Points, in no order, along strands that fork, close into loops and pass close to each other.
In the rows, zero is written as 128.
Two points are linked if the straight distance between their rows is under 129. Some points are linked to none.
<1193>: [149 102 141 109 129 112 153 116 126 128 103 102  97 154 150 134  73 117
 122  95 136 136  97 151 182 148 132 111 131 151 151 165 153 104  93 119
  99 143 118]
<837>: [190 130 175 136 167 129 203 112 148 129 110  80 131 147  99 173  94 121
  83 116 117 138 102 169 125 123 174 120  70 129 113  78 100 124 136 103
  92 155 132]
<1045>: [113 172  83 185 139 114 152 124  45 139 128 140  77 124 123 131 138 110
 129 151 141  98 157 146 123 109 108 105 208 150 112 126 169 102 110 141
 137 111 103]
<1154>: [142 118 125  88 158 132 139 112 111 109 119 115 137  80 127 171 195 180
 117 132  75 129 172 120 113 127 144 123 135  85 106  86  78 190 159 128
 130 121 125]
<929>: [ 74 135 104 144 116 183 151 142  82 134 132 175 103 185 186  40 122 111
 174 144 108 125 152 101 128 144  75  71 179 140 139 181 128  98 113 182
 114 139 137]
<1434>: [118 179  94 172 119 115 148 166  80 170 107 110 106 114 122 113  73 102
 115 106 171 111 107 158 126  84 122 107 182 137 138 143 180  73 104 138
 147 130 108]
<1603>: [107 146 159 130 124 169 123 118 133 145 157 176 156 151 114 143 164 133
 143 168  72 132 171  92  91 125 101 121 101 120 101  95  80 145 145 154
 124  91 142]
<1407>: [133  93 172 109 156 159 189 116 164 155 101  77 142 131 138 140  47 122
 101 104  98 146 113 129 152  82 152 110 110 147 152 190  73 158  78 100
  95 119 105]
<780>: [173 139 151 182 174 136 180 114 149 128 123  98 112 120  87 166 108 112
  82 142 127 127  95 157 114  99 168 142 101 143 120  78 114 123 140 105
 115 140 114]
<1206>: [181 163 117 198 156  80 132 151 101 124 133 114 120 134  61 151  91 125
 109 149 172 100  94 153 100 146 148 124 106 159  66  34 200  48 167 139
 156 165 140]
<902>: [184 130 109 152 159  93 173  93  82  98 147 109  99 149 104 169 149 154
 138 153 113 130 149 135 128 199 165  88  92 136  68  32 140  82 189 141
 110 134 137]
<1242>: [ 89 104  68  87 124  92  72 157 152 146 117  94 124  58 146 108  94 158
 192  57 150  90 106 136 176 141 125 136 165 133 166 224 156 149  91 122
 135 139 107]
<1343>: [ 97 138 137 139 125 161 125 120 123 149 149 183 124 207 151 112 147 126
 183 147  94 122 154  96 134 165  87  88 108 137  99 125 107 105 139 182
  80 115 146]
<1055>: [159 126 175 109  98 132 123 128 167 116 109 122 163 153 120 152 138 128
  89 143 128 165 126 130  88 128 136 131  51 120 123  91 106 127 155 113
 146 119 143]
<184>: [ 78 105  96  92 128 117  96 149 141 151 115 132 135 108 165 110  93 136
 201  82 132  92 128 112 171 137 113 134 162 136 158 215 132 137  92 151
 103 116 119]
<703>: [133  95  81  55  92  92  65 191 194 133 104  58 170  93 111 101 123 163
 123  45 185 127  88 151 137 117 144 118  77 111 152 166 125 148 121  76
 170 160 119]
<1429>: [117 115 123 163 202 121 158 104 136 124 156  74  78  76  82 153  90 127
 104 115 128  79 109 142 183 116 166 149 187 126 154 187 130 163 119  95
 101 104  67]
<212>: [164 121 155 134 167 141 179  72 141 100 147 142  99 200 133 175 137 133
 132 143 106 133 147 133 166 185 135 112 113 170  98 105 130 123 126 139
  74 117 132]
<1431>: [158 143  99 168 170  89 155 102  91 105 146 107 101 108  74 161 140 143
 133 145 125 105 161 132 127 166 153 108 131 129  76  49 145 104 172 148
 132 113 104]
<1294>: [178 144 142 172 102  93 153 129  86  94 128 155 118 172 138 104 112 107
 112 160 159 154  78 182  97 159 140 120 121 167 101  44 227  51 151 125
 173 206 184]
<822>: [175 157 154 169 117 116 119 120 126 112 136 138 136 122  98 154 133 111
  74 176 141 144 117 142  79 110 150 164 113 134 124  74 152 123 143 105
 174 137 133]
<1505>: [145 126  81 101 110 105 180 165  73 129  69  84 114 142 173  92  80 126
 138  82 142 148 101 171 128 124 121  41 110 115 125 122 151  62 118 135
 119 166 144]
<564>: [164 146 106 111 137 139 200  86  48 113 101 151  79 126 174 154 152 134
  91 160  68 148 146 158 102  94 139 100 169 140 136  93 132 149 121  87
 143 128 125]
<699>: [ 96 104 168 120 125 132  84 108 213 132 163 150 115 150 126 137 106 105
 132 120 143 111 113  97 176 146 124 201 133 156 152 198 136 158  96 110
  98 115 117]
<1385>: [131 159 101 106  89 100  85 151  84 121 113 145 161  95 125 110 144 147
 111 146 121 156 162 122  92 116 119 113 127  98 114  76 128 125 145 153
 178 127 142]
<532>: [ 84 146 116 149 114 123  97 152 157 172 147 129 137 174 113 105  98 106
 185  93 166 102 135 106 159 161  80 122 101 135 111 161 153  71 126 184
  79 109 116]
<1049>: [117 165 123 165  88 150 154 130  63 123 131 180 115 180 163  74 141 113
 141 169 110 164 146 127  80 125  92  74 130 137 115  96 147  58 133 160
 155 149 167]
<15>: [ 72 122  98  70 104 115  48 174 150 158 136 123 180  78 145  91 149 154
 178  74 155 109 138 120 125 117 102 161 131 113 146 170 119 154 132 141
 136 129 130]
<224>: [ 78 157  99 175  92 150 118 143 100 128 134 172 102 185 164  52 111  89
 170 148 171 122 120 114 136 147  88 121 175 139 148 176 172  57 100 156
 137 126 129]
<507>: [126  83 150  65 165 144 141  94 155 122 128 114 120 156 141 166 146 159
 156 104  95 122 139 128 176 183 143 131 116 132 109 132 101 159 129 150
  70 111 142]
<1107>: [155 152 131 149 160 143 209 102  71 154  91 123  85 133 152 154  87 106
 100 139 122 131 108 168 133  79 153 123 184 179 141 146 148 117  79  95
 129 138 105]
<549>: [129 127 153 131 156 167 161  69 128 109 155 162 104 173 153 172 176 140
 137 158  75 127 162 107 158 161 127 135 141 157  97 107 106 168 121 146
  79 105 126]
<13>: [137 113 139 155 138 105  94 116 178 101 178 109 121 114  73 159 132 116
 113 136 170 115 115 120 141 154 136 175 109 122 126 116 149 132 137 120
 142 121 124]
<1466>: [140 108 157 134 136 127 105  72 176  75 168 170 120 155 124 172 189 143
 143 174 111 126 149  91 151 191 136 182 117 144 102 102 130 159 152 131
 117 101 151]
<1474>: [100 148 156 155  91 142 114 161 176 170 133 141 172 165 119 120  96  91
 130 123 155 134 123 104 108 115  92 131  69 129 130 149 122  95 116 152
 119 119 138]
<1092>: [103  68 147 107 148 125 102 136 227 124 147  74 141 102 103 115 111 140
 109  89 120 115  79 132 170  94 154 174  98 113 170 190  90 179 125  69
 116 124 106]
<647>: [141 111  98 114 148 119 145 127 112 122 100  96 105  46 127 150 139 146
  92 129 128 117 130 147 137  85 151 143 174  97 156 134 109 176 126  78
 159 116  96]
<422>: [165 139 117 136  91 103 158 151  65 104 103 135 118 142 163  77 109 104
 109 136 164 167  85 183 109 129 133 111 112 134 119  75 201  52 136 118
 173 189 177]
<872>: [145 120  87 115 105 102 177 137  71  95  93 115  93 141 175  65 108 122
 124 112 147 151  89 181 132 147 133  81 139 118 142 107 197  58 127 124
 140 178 163]
<521>: [119 111 148 186 150 140 138 140 180 131 139  82 166  98  81 125 118 105
  84 141 125 139  91 132 125  68 152 143 100 117 157 129  78 151 155  81
 107 120 103]
<1246>: [148  84 130  68 135 102  65 149 170 108 129 101 178 124  84 142 170 167
 147 114 145 131 136 108 122 182 142 130  68  85  77  94 117 150 178 144
 144 124 161]
<1318>: [127 137 169 161 126 156 149 124 155 137 137 124 154  91 102 134 125 104
  79 145 105 146 124 125  94  55 136 152 115 109 151 122  68 150 147  90
 143 111 108]
<1624>: [151 160 118 145 142 140 198  77  60 128 102 161  64 127 158 161 132 104
  77 178 108 140 126 166 121  84 149 128 197 177 151 129 150 138  88  80
 154 129 114]
<1600>: [182  98 126  71  84  95 108 103 154  67 104 139 119 130 143 131 156 133
 100 127 147 161  94 153 146 156 156 151 111 115 142 115 167 153 133  82
 152 151 165]
<52>: [120  97 147 158 170 128 150 115 192 127 162  82 115 111  95 140  88 112
 101 116 129 108 100 129 167 119 154 166 144 135 152 165 101 160 113  98
  91 113  79]
<17>: [130 138  92 107  95 109 149 184  90 174  69  89 137 123 165  93  60 130
 142  62 145 135 111 155 122  89 110  71 116 133 147 159 134  75 103 133
 130 143 125]
<687>: [130 112 114 113 136  74  50 163 150 111 155  82 191 127  51 114 134 158
 147 127 161 129 139  95 117 190 126 116  57 106  69  72 121 120 186 159
 164 125 134]
<237>: [143 118 169 135 119 159 145  86 173 117 138 159 114 139 151 164 122 103
  94 162 120 148 126 122 145 105 134 178 143 149 164 153 112 167  91 103
 115 109 115]
<401>: [102 120  94  98 120 113 100 182 156 158  90  74 169  59 145 109  96 150
 127  80 139 123 118 139 116  68 131 110 122  91 159 175  92 145 121 108
 146 124 103]
<198>: [165 137 151 159 164 131 183 111 114 125 117 103 109  88  99 159 110 113
  62 145 116 124  94 173 104  76 169 155 151 127 144  99 123 152 133  72
 141 137 111]
<760>: [154 135 148 128 105 120 114 136 136 118 115 132 163 166 115 132 132 129
 133 140 127 159 131 118  93 159 108 109  60 120  97  81 127  96 157 143
 133 125 155]
<353>: [150 185 122 210 175 105 159 156  85 158 121 110 113 107  61 147  99 108
 102 141 168 104  97 163  84 109 154 116 140 156  71  49 179  63 163 138
 162 154 114]
<1268>: [ 73 156  72 140 111 102  70 180 121 168 153 104 137  93 113  91 117 130
 185  95 167  88 155 102 143 140  86 119 143 118 121 158 152 104 124 184
 121 117 105]
<1514>: [105  68 136  58 165 112  65 135 205 111 172  97 159  70  88 142 190 172
 153  99 122  91 133 127 150 139 154 183 112  95 133 131  97 202 162 108
 129 139 129]
<1353>: [ 90 137  89 106  76 113  55 165 130 151 117 151 152  77 162  87 130 134
 159 111 161 120 140 116 133 115 106 150 164 110 168 187 139 134 108 136
 154 131 129]
<437>: [125 168 182 210 154 176 180 111 152 173 144 127 132 187  92 160  82  84
 117 143 121 117 125 114 114 104 121 124 104 147 112 120  94 100 113 134
 103 116 103]
<1372>: [113 132 100 139 140  92  58 161 151 136 167 101 171  98  57 120 134 155
 160 121 147  88 166  83 119 167 120 139 106  86  87  80 121 122 171 162
 139 112 111]
<1416>: [121 168 129 196 120 158 147 115  91 136 127 164 102 185 142 114 127  85
 121 166 146 137 126 156 118 114 110 120 156 174 121 118 169  69 106 137
 137 132 134]
<405>: [ 82 148 147 198 159 163 135 141 152 156 152 132 117 138  95 117  73  85
 128 130 146  96 127 110 137  83 119 165 166 146 153 200 111 118  98 116
 108  93  70]
<459>: [148  89  68  58  84  74  75 162 182 119 105  90 130  75 138 112 115 154
 127  64 180 119  82 160 171 133 142 119 107 114 161 196 153 159  97  68
 172 167 123]
<522>: [178 149 150 166 153 120 176  78 116  98 142 126  95 179 112 174 145 126
 129 155 114 131 132 142 134 187 151 119 104 163  80  67 156 109 157 133
 101 130 133]
<771>: [145 146 123 151  49 102  76 156 124 118 123 146 126 130 149  94 117  94
 100 135 185 159  90 139 129 118 111 151 132 134 157 129 188  94 114 116
 176 149 151]
<473>: [133 128 122 135 132 134 127 132 129 119 128 110 139  65 118 134 163 137
  81 149 103 131 136 139 106  71 143 150 147  95 157 121  86 168 155  92
 160 106 113]
<1521>: [141 183 164 148 105 172 195 108  63 155 112 191 120 167 153 143 149 102
 104 160  68 176 150 125  60  81 118  82 116 154 122  93  95 124 108 107
 133 135 140]
<1494>: [ 90 121 145 105 132 175 135 126  93 127 152 185 140 181 170 103 184 144
 200 135  66 121 167  91 108 178  95  84 124 132 106 125  93 129 145 198
  94 124 172]
<864>: [ 96 108 116 106 130 101  57 151 183 133 169 107 160  97  80 120 150 151
 160  96 150  94 133 109 143 159 124 162 106  97 115 132 139 146 153 146
 125 126 130]
<267>: [104  77 161  80 158 137 139 104 167 119 135 104 111 120 138 153  54 143
 138  93 112 104 125 104 202 144 154 149 157 156 152 205 113 172  78 125
  89 113 103]
<561>: [111 164 130 165 121 164 167 126  95 169 125 152 114 153 137 135 121  94
 125 139 110 123 149 121  95  79 109  98 155 141 133 131 116 128 102 128
 121 103 109]
<1659>: [110 117 174 151 154 152 128  93 198 126 155 126 114 121 123 137 108 116
 103 142 124 107 116 110 163 105 132 197 156 144 165 184 119 166  92  93
 106  89  99]
<1478>: [135 175 126 176 155 135 186 147  83 178 100 116  95 119 118 140  44  86
 102 117 151 110  80 170 126  66 140 116 174 165 136 172 152  95  81 108
 137 134  86]
<1468>: [140 114 151 100 107 145 151 116 124 122 108 144 135 181 169 129 134 122
 141 127 101 158 138 123 135 132 116  96  89 124 130 126 119 119 123 148
  92 122 154]
<1516>: [161 136 136 153 107 109 104 138 155 100 149 117 132 104  87 132 126 109
  80 137 166 144 111 137 108 117 138 171 126 126 144 104 154 139 137 107
 167 131 112]
<804>: [ 58 140 112 125 128 151  92 142  98 164 146 174 132 114 155 105 152 134
 189 141 119  91 175  90 128 136  92 132 182 130 131 161 127 143 119 181
 110 112 132]
<1709>: [119  99 133  52 154 138 112 128 147 129 121 113 153 127 137 154 171 169
 173  87 102 125 150 122 142 162 140 105 110 109 111 118  84 143 140 167
  98 123 147]
<1155>: [186 114 116 102 121 102 133  87 105  65 113 134 111 136 146 130 174 153
 117 152 121 171 131 144 133 190 136 111 116 120 108  76 151 116 160 126
 134 149 178]
<1048>: [ 92 108 115 106 117 155  98 126 105 102 152 185 138 141 161  96 189 153
 172 149 100 127 160 102 134 181 100 115 142 119 112 122 124 129 155 183
 115 131 164]
<1023>: [115 163 136 167 107 161 117 124 117 140 127 168 124 150 148 129 118  84
 128 160 140 138 145 106 115 104  96 136 149 146 142 148 148 104 104 141
 129 104 116]
<1120>: [100 142  92 164 147 141 144 108  83 139 136 160  86 144 141 128 148 123
 153 154 127  94 157 111 143 139 104 107 202 151 116 141 147 128 113 151
 112  98 103]
<1322>: [ 66 108 128  58 111 132  62 161 179 164 134 123 171 135 150  95 124 147
 194  75 141 122 124 106 134 132 100 145  94 119 128 188 101 141 116 148
 106 125 149]
<1694>: [161 134 134 122 120 102  99 121  89  80 142 138 160 168 114 137 152 159
 136 178 114 169 154  96  95 203 144  86  83 112  62  39 124  77 197 156
 146 130 170]
<972>: [119 162 109 178 103 108  94 140 110 119 163 143 142 166  93 101 124 114
 157 154 160 128 146 103 116 178 107 106  98 130  94  82 164  53 154 183
 140 119 153]
<602>: [132 166 138 150  85 174 183 115  58 132 129 198 116 189 178  99 158 120
 123 162  72 181 154 118  72 102  98  60 123 141 130 104 121 103 127 128
 139 140 154]
<626>: [101 103 129 114  96 170 126 107 137  85 132 193 101 177 196  77 157 118
 158 162 115 142 124 110 153 153 102 151 158 143 161 175 145 134 106 142
 122 151 158]
<236>: [ 84 106 127 109 103 159 129 128 115 115 113 176 118 178 200  61 129 135
 181 130 111 134 130 105 140 158  84 114 160 124 156 193 129 122 109 169
 103 150 145]
<1479>: [121 108 159 112 101 149 111  85 158 100 127 179 113 162 180 127 135 118
 117 147 121 143 128 116 162 145 118 177 148 148 160 173 135 159  95 118
 117 118 140]
<313>: [191 140 134 130 144 107 163 111 114 111  97 119  88 102 127 167 118 105
  69 145 145 136  82 191 130  95 171 163 151 140 158  97 164 135 110  68
 153 164 125]
<745>: [ 97  68 131  92 176 118  87 132 213 123 173  84 134  51  95 127 145 166
 130  87 116  90 102 125 170 115 156 179 123 102 161 169  93 184 147  92
 105 125 110]
<342>: [146 134 152 106 127 159 189  99 109 146  94 137 121 164 176 154 107 128
 116 130  84 158 140 136 131 118 139  86 120 145 129 137  95 146 101 129
  97 122 129]
<1369>: [150 128 111  75  92 110 129 157 113 132  72 113 146 107 161 115 113 136
 102  98 135 165 124 154 109 106 128  98  90 105 150 121 126 120 120 122
 142 147 139]
<415>: [108 181  97 162 112 111 106 153  88 156 136 127 151 104 103 113 134 119
 123 147 135 128 157 111  93 103 110 111 137 102 107  93 128 101 148 163
 168 107 120]
<1484>: [103 118 151  70 125 174 142 153 133 172  98 126 171 118 167 126 117 147
 151  97  79 132 160 115  84  81 116  85 102 107 141 171  41 168 109 139
 101 119 122]
<1640>: [120 144 109 127 121 169 151  98  70 124 132 198 102 145 173 117 186 130
 136 173  78 133 176 109 106 116 102 105 167 141 132 115 121 156 120 146
 129 125 138]
<1566>: [157 108  96 107 181 109 157 113  98 111 129 102 102  73 100 172 174 169
 125 131 101 100 167 146 136 143 162 123 153  85 111  75 107 167 159 120
 123 116 114]
<243>: [158 160 155 167 115 156 141 121 121 137 127 154 130 125 117 149 136 104
  83 168 120 148 136 126  70  72 131 143 113 130 132  92 108 130 127 115
 152 122 131]
<222>: [168 128 147 104 119 124  91 103 138  80 131 149 164 171 108 165 178 161
 131 169 107 170 151 107  86 200 148 117  63 122  62  61  93 123 196 133
 154 116 166]
<1447>: [124 122 104 133 113  85  62 138 170 104 153 116 120  89  85 138 144 142
 124 117 169 104 120 116 162 162 125 188 131 110 133 140 164 140 139 127
 144 125 110]
<1194>: [124 161 122 195  96 134 139 129  75 115 140 155 111 181 137  76 122  95
 142 158 158 145 116 144 110 136  96 110 144 157 117  95 198  37 129 158
 151 157 146]
<887>: [131 130 148 100 136 163 148 120 114 147 128 152 151 135 147 158 176 157
 140 120  67 151 174 106  83 127 128  83  95 101  99  91  65 154 137 149
 105  95 148]
<1502>: [ 91 168  74 146 114 117  95 165  96 170 125 129 132  61 120 103 141 128
 133 130 146 105 155 119 108  84 100 134 176 104 142 144 128 125 130 140
 166 105  96]
<1432>: [138 105 136 123 201 139 191  93 120 125 127  88  90  92 117 166  93 127
  93 124  98 104 130 139 170 102 171 134 194 144 155 170 101 176 100  94
  99 105  83]
<47>: [134 147 131 142  69 127 102 167 132 150 112 145 156 160 144  96 101  97
 120 119 164 156 106 135 114 107 100 133 100 133 140 134 154  81 113 133
 140 133 139]
<1125>: [120 104 126  62 145 163 157 123  98 154  88 127 141 108 185 145 125 156
 144 109  72 125 155 122 122 100 134  92 150 118 149 173  54 197 102 122
 105 122 117]
<130>: [149 167 129 165 128 114 148 173 105 157 104 100 138 115  95 141  85  99
  91 113 169 133 103 153  99  88 132 117 108 124 112  89 154  89 126 122
 157 143 131]
<930>: [102  80 149  24 152 145  86 127 137 137 127 118 169 108 149 144 183 170
 186  77 110 106 139 140 139 152 138 148 129 105 123 156  91 171 137 143
 108 136 155]
<1451>: [123 113 148  71  99 148 127 138 124 108 103 145 153 176 175  95 175 156
 161 126  95 174 131 127 106 169 113  88  80 111 108 117 110 105 144 159
 111 134 179]
<808>: [175 105 172 108 168 129 188 100 184 122 115  82 125 166 117 167  95 131
  97 110 115 140 104 141 165 141 153 123  73 140 127 129  90 145 123 108
  76 129 125]
<915>: [148 113 144  90 159 156 182 125 108 146 113 106 152 131 128 167 161 162
 120 115  56 148 147 129  90 113 149  70  82  96  87  81  41 157 161 127
 101 114 138]
<1098>: [145  72 140  46 154 113  64 137 180 107 139  91 181  79  74 144 202 182
 136 110 133 131 131 125 120 152 174 153  88  78 111  95  95 191 172 104
 151 133 140]
<557>: [146 137 129 121 119 117 140 163 123 162  88  85 158 127 120 130  93 118
  94  98 150 143 109 158  89  95 133  89  77 110 133  96 123 106 124 117
 142 146 130]
<1678>: [ 93 120 110  95 141 145 133 158 132 168 108 101 176  75 135 114 124 147
 139  98 103 114 151 118  95  63 120 105 123  87 149 158  56 164 138 133
 126 114 110]
<811>: [162 102 136 108  90  98 129  94 130  56 128 146 106 169 152 104 155 126
 117 159 154 178  94 152 147 201 127 135  98 133 123  90 179  91 157 122
 154 166 179]
<112>: [154 120 107 129 117  89  94 104  99  72 143 132 132 139 120 124 172 161
 140 162 132 143 157 108 117 196 128 114 120 113  86  60 147 107 176 152
 147 132 167]
<205>: [ 68 134 115 137 115 169  94 138  82 120 155 203 119 152 163  76 178 131
 195 161 108 112 176  88 112 155  82 118 178 133 129 138 135 113 141 184
 132 128 159]
<598>: [ 75 148  93 125 111 128  68 163 126 144 137 147 140  40 135 104 131 133
 150 122 144  98 154 109 130  85 102 171 199 113 167 180 137 159 112 121
 161 112 106]
<287>: [123  87 166  95 171 141 154  75 174 113 147 117 101 157 137 174 103 138
 118 107  98 119 131 109 189 162 152 153 139 148 138 154 110 169 104 132
  67 111 106]
<189>: [169 143 172 203 166 125 156 109 157 124 146 111 103 135  74 169 106  84
  79 152 161 106  82 158 131 120 157 176 139 164 128 116 153 107 123 107
 126 150 104]
<1099>: [144 124 142 103 148 148 157 118 123 116 125 105 156 100 102 159 165 148
  97 146  76 159 153 122  85  89 160 118  89  77 114  77  51 173 170 115
 140 110 127]
<1650>: [107 104  88  74 119 111  79 182 196 158 120  69 176  71 116  94 107 168
 159  57 156 102  90 133 140 104 125 129  92 110 156 194 105 155 112 111
 140 140  97]
<1459>: [159  89 148 102 174 128 205 107 146 131 106  60 114 107 130 153  62 135
  92  99  96 133 101 156 161  90 171 111 141 139 169 165  91 166  90  88
  97 135  86]
<1593>: [148 142  85 155 168  93 142 113  74 107 140 108  97  67  85 155 154 147
 101 146 129  97 175 143 129 120 152 128 163 105 105  79 151 152 146 130
 138 108  97]
<366>: [164 113 136 146 137 103 129 167 174 136 122  56 139 135  74 135  84 122
 113  82 181 122  73 151 137 138 142 116  52 121 110 109 138 107 136 115
 111 155 114]
<1701>: [150 103 177  90  95 130  75 127 189  95 129 146 189 131  99 136 158 132
  94 157 136 164 120 105  89 140 132 178  56 108 116 109 101 156 158  99
 163 116 157]
<1211>: [148 124 107 131 138 151 197  72  59  98 116 165  65 150 180 142 163 143
 119 164  72 143 159 132 125 140 125 104 168 153 124 106 128 155 120 118
 110 130 139]
<1237>: [117 163 142 188 146 131 147 132 135 156 142 121 134 151  90 140 106 105
 135 127 132 106 144 115 115 118 104 105  91 139 102 110 115  91 128 164
 103 105 108]
<1415>: [ 77 143 115 137 140 165 130 123  75 151 123 180 103 146 163 112 142 122
 165 151  99  93 181  89 140 129 100 113 208 149 133 180 122 155 103 166
 105  98 109]
<504>: [100 110 143  92 102 139  86 155 195 160 131 127 171 156 127 115 109 128
 154  97 145 121 118 108 138 133 100 132  67 126 126 177 116 114 112 151
  91 112 129]
<1011>: [102 150 117 173 125 133 125 160 145 163 129  87 125 117 112 112  69 109
 125  98 154  98 114 128 142 101 124 131 136 134 146 187 127 116 103 123
 117 109  85]
<789>: [127 108  89 103 154  99 116 134 147 117 127  96 103  57 119 138 128 150
 117 107 135  91 128 136 162 117 148 166 179 100 170 163 137 173 116  98
 143 119  96]
<1390>: [185 138 155 164 156 112 160 114 139 117 122 118  75 128 102 169  97  97
  70 132 174 113  59 187 145 121 168 169 155 171 136 111 189 123 104  76
 146 174 114]
<1234>: [112  87 142 161 151 109  91 138 215 107 173  84 140 114  63 128 134 120
 107 110 143 114 103 103 146 125 136 188  99 105 131 134 115 157 158  98
 126 121 105]
<663>: [137 127  96  78  77  97  87 166  86 130  84 136 172  98 158  80 152 149
 112 123 133 176 131 138 104 104 123 101 115  81 139 100 139 118 137 132
 180 161 161]
<1169>: [144 164 160 141 125 179 204 103  94 173 100 143 125 150 154 149 111  98
  98 140  88 154 140 128  80  69 135 103 128 137 143 130  86 143 106 101
 121 120 111]
<1139>: [158 128 102 139 109  70  92 128 111  90 129 124 134 129  92 120 133 130
 121 145 164 138 123 135 130 175 129 121 107 123 111  68 188  92 153 135
 167 147 151]
<365>: [156 114 172 144  91 111  71 111 176  84 161 155 166 143  97 141 157 120
 105 180 155 143 130  97 105 149 126 190  82 128 108  87 132 140 154 106
 170 115 150]
<1487>: [144 124 135 166 112 120 103  66 149  66 168 177  89 167 135 134 167 117
 130 169 149 144 121 127 163 187 120 165 162 155 132 114 189 112 127 124
 128 125 149]
<1082>: [114 172  80 157 105 115 139 146  52 144 108 146 107 115 151 113 117 107
 120 129 147 123 137 153 111  95 118 105 181 133 138 137 165  90 106 131
 161 125 125]
<937>: [118 150  94 136 130 111 138 189 130 176  93  58 130 115 117 107  59 132
 132  64 172 100 100 143 135 103 116  91 116 123 129 175 139  83 111 131
 117 125  93]
<490>: [110 144 135 160 124 143 133 138 129 153 143 135 135 197 129 110 105 105
 162 124 133 124 149 109 135 156  89  91  96 131  94 130 127  80 134 182
  82 116 127]
<1539>: [ 95 152 104 179  90 116  97 159 132 149 145 138 114 165 123  79  99  93
 154 122 183 124 112 109 157 156  87 130 137 143 126 161 185  57 113 162
 119 125 126]
<304>: [ 96 108  87 103 130  87  62 135 145 106 153 129 113  55 114 127 158 154
 152 107 157  89 136 124 174 156 136 184 175 109 155 153 161 162 126 125
 151 129 120]
<962>: [150 112 132 159  91 110 128  90 133  59 148 158  83 184 146  96 144 104
 127 157 160 160  90 131 148 193 116 156 134 158 127 114 201  84 129 128
 139 158 172]
<1142>: [140 161 197 198 165 174 187  88 156 151 138 147 118 158  95 164 108  86
  92 174 110 132 114 130 104  75 151 167 134 171 126 132 101 127 110 105
 111 127 100]
<1076>: [ 83 158 109 144 115 164 131 117  46 137 151 211 110 156 156  86 187 122
 165 166  82 141 189  91  87 132  89  77 161 126 113 112 114 126 144 169
 145 115 149]
<57>: [ 96  87 157  53 113 171 123 134 116 130 107 153 156 170 201  91 163 149
 190 104  84 163 118 115 131 163 115  96 108 116 133 163  90 140 122 162
  90 148 178]
<113>: [129 134 151 149 149 145 132  89 141 117 156 160 129 139 114 174 176 132
 128 170  94 119 166 103 119 145 128 156 121 133  99  94  99 162 147 136
 107  95 121]
<1540>: [127 136  97 132 113 104 126 123  91 116 111 132  99 105 147 118 125 123
 132 123 142 126 131 138 144 138 112 119 159 122 145 134 166 113 122 130
 130 129 127]
<900>: [132 162 126 135  96 131 124 109  69 105 120 186 114 130 164 106 182 133
 110 183 106 164 154 113  99 124 113 117 164 125 134  87 142 123 133 133
 166 128 157]
<679>: [ 98  84 159 145 140 131  96 146 223 129 150  83 181 122  80 105 127 122
 102 109 141 124  81 120 139  92 149 160  69 107 142 154  73 160 154  82
 105 117 108]
<1545>: [114  96  60  67 118  70  76 159 174 125 132  78 116  46 116 114 120 164
 159  54 161  91 104 144 185 149 145 137 143 102 159 193 149 165 115 102
 145 162 109]
<1084>: [146 120 178 130 166 161 191 101 165 140 133 107 129 166 124 160  71 103
  96 126 112 138 115 138 148 114 147 124 112 148 128 153  89 142  97 119
  74 113  95]
<899>: [170 150 111 171 116  75 116 136  98 110 139 123 114 145  97 114 107 118
 119 138 180 136  92 148 134 170 141 118 114 149  94  62 216  52 148 135
 165 172 159]
<726>: [135 179 129 205 165 124 177 163  99 176 110  89 125  81  67 136  89  92
  86 132 140 119  84 165  72  57 159 123 142 133  97  80 154  81 139 106
 171 157 107]
<1393>: [109 108 113 113 124 120 127 126 136 129 105 121 109 141 162 123  74 126
 163  90 135 111 120 120 185 141 124 119 160 146 142 192 144 126  91 145
  85 121 119]
<399>: [161 148 129 151  67  92  73 184 147 134 131 115 153 126 108 107 102  94
  89 112 203 144  75 134 114 113 121 164  97 136 143 102 186 104 126 102
 191 169 143]
<1532>: [ 79  93 143  61 146 146  86 136 143 148 142 138 164  96 160 133 146 155
 177  80  97  84 147 102 147 110 124 174 147 122 150 187  79 194 117 140
 101 125 137]
<1588>: [ 80 154 162 143 114 173 115 130 141 166 152 184 156 167 132 129 135 111
 164 156 106 119 177  75 105 122  87 123 100 123 110 135  89 121 129 169
  94  93 141]
<157>: [127 118 104  91 122 136 163 136  77 152  77 131 114  97 179 125 117 143
 127 113  95 133 149 137 113  94 116  81 157 107 139 151 100 151 109 120
 129 121 124]
<701>: [ 86  77 154  56 158 143 111 118 166 146 130 127 129  99 157 142 106 158
 173  83 105  88 122 101 178 121 140 177 164 158 165 212 106 195  90 131
 103 122 119]
<763>: [129 102  79  74 151 112 159 129  68 138  72  99  95  70 169 137 105 160
 149  90 113 109 144 147 153 111 143  96 195 117 146 176 114 170  99 119
 115 125 111]
<1249>: [147 141 123 141 110 119 127  94 104 103 127 157 102 117 133 144 162 127
 108 161 127 134 148 134 127 141 130 150 155 132 144 103 139 137 135 117
 149 120 133]
<1548>: [152 103 145 120 101 107  70  88 180  76 167 160 129 113 104 160 182 126
 112 169 144 136 133 104 146 175 128 203 126 122 119  99 147 178 152 111
 163 108 147]

A fork is a point with three links, a tip a point with one. Leave the first point through the second and follow the links. Name the first fork or tip that comes.
<915> / <1099>: <113>
<1678> / <401>: <1193>
<771> / <47>: <899>
<663> / <1385>: <399>
<899> / <1294>: <405>
<184> / <1242>: <763>
<212> / <522>: <1603>
<52> / <1429>: <780>
<780> / <837>: <1659>

A tip is a point with one link. Name the tips that can be reached along the links from each point below, in the order of the rows.
<112>: <405>, <222>, <1487>, <399>
<1468>: <57>
<1415>: <224>, <760>, <1142>
<1479>: <929>, <699>
<157>: <1193>, <763>

A piece is two or more points that can be reached from each other along the links. Count, over all rows, the pieces, the separate loops (a circle has one, a figure eight two, a Y none), the forks (points with three links) and the tips (points with one).
pieces: 7
loops: 9
forks: 16
tips: 12
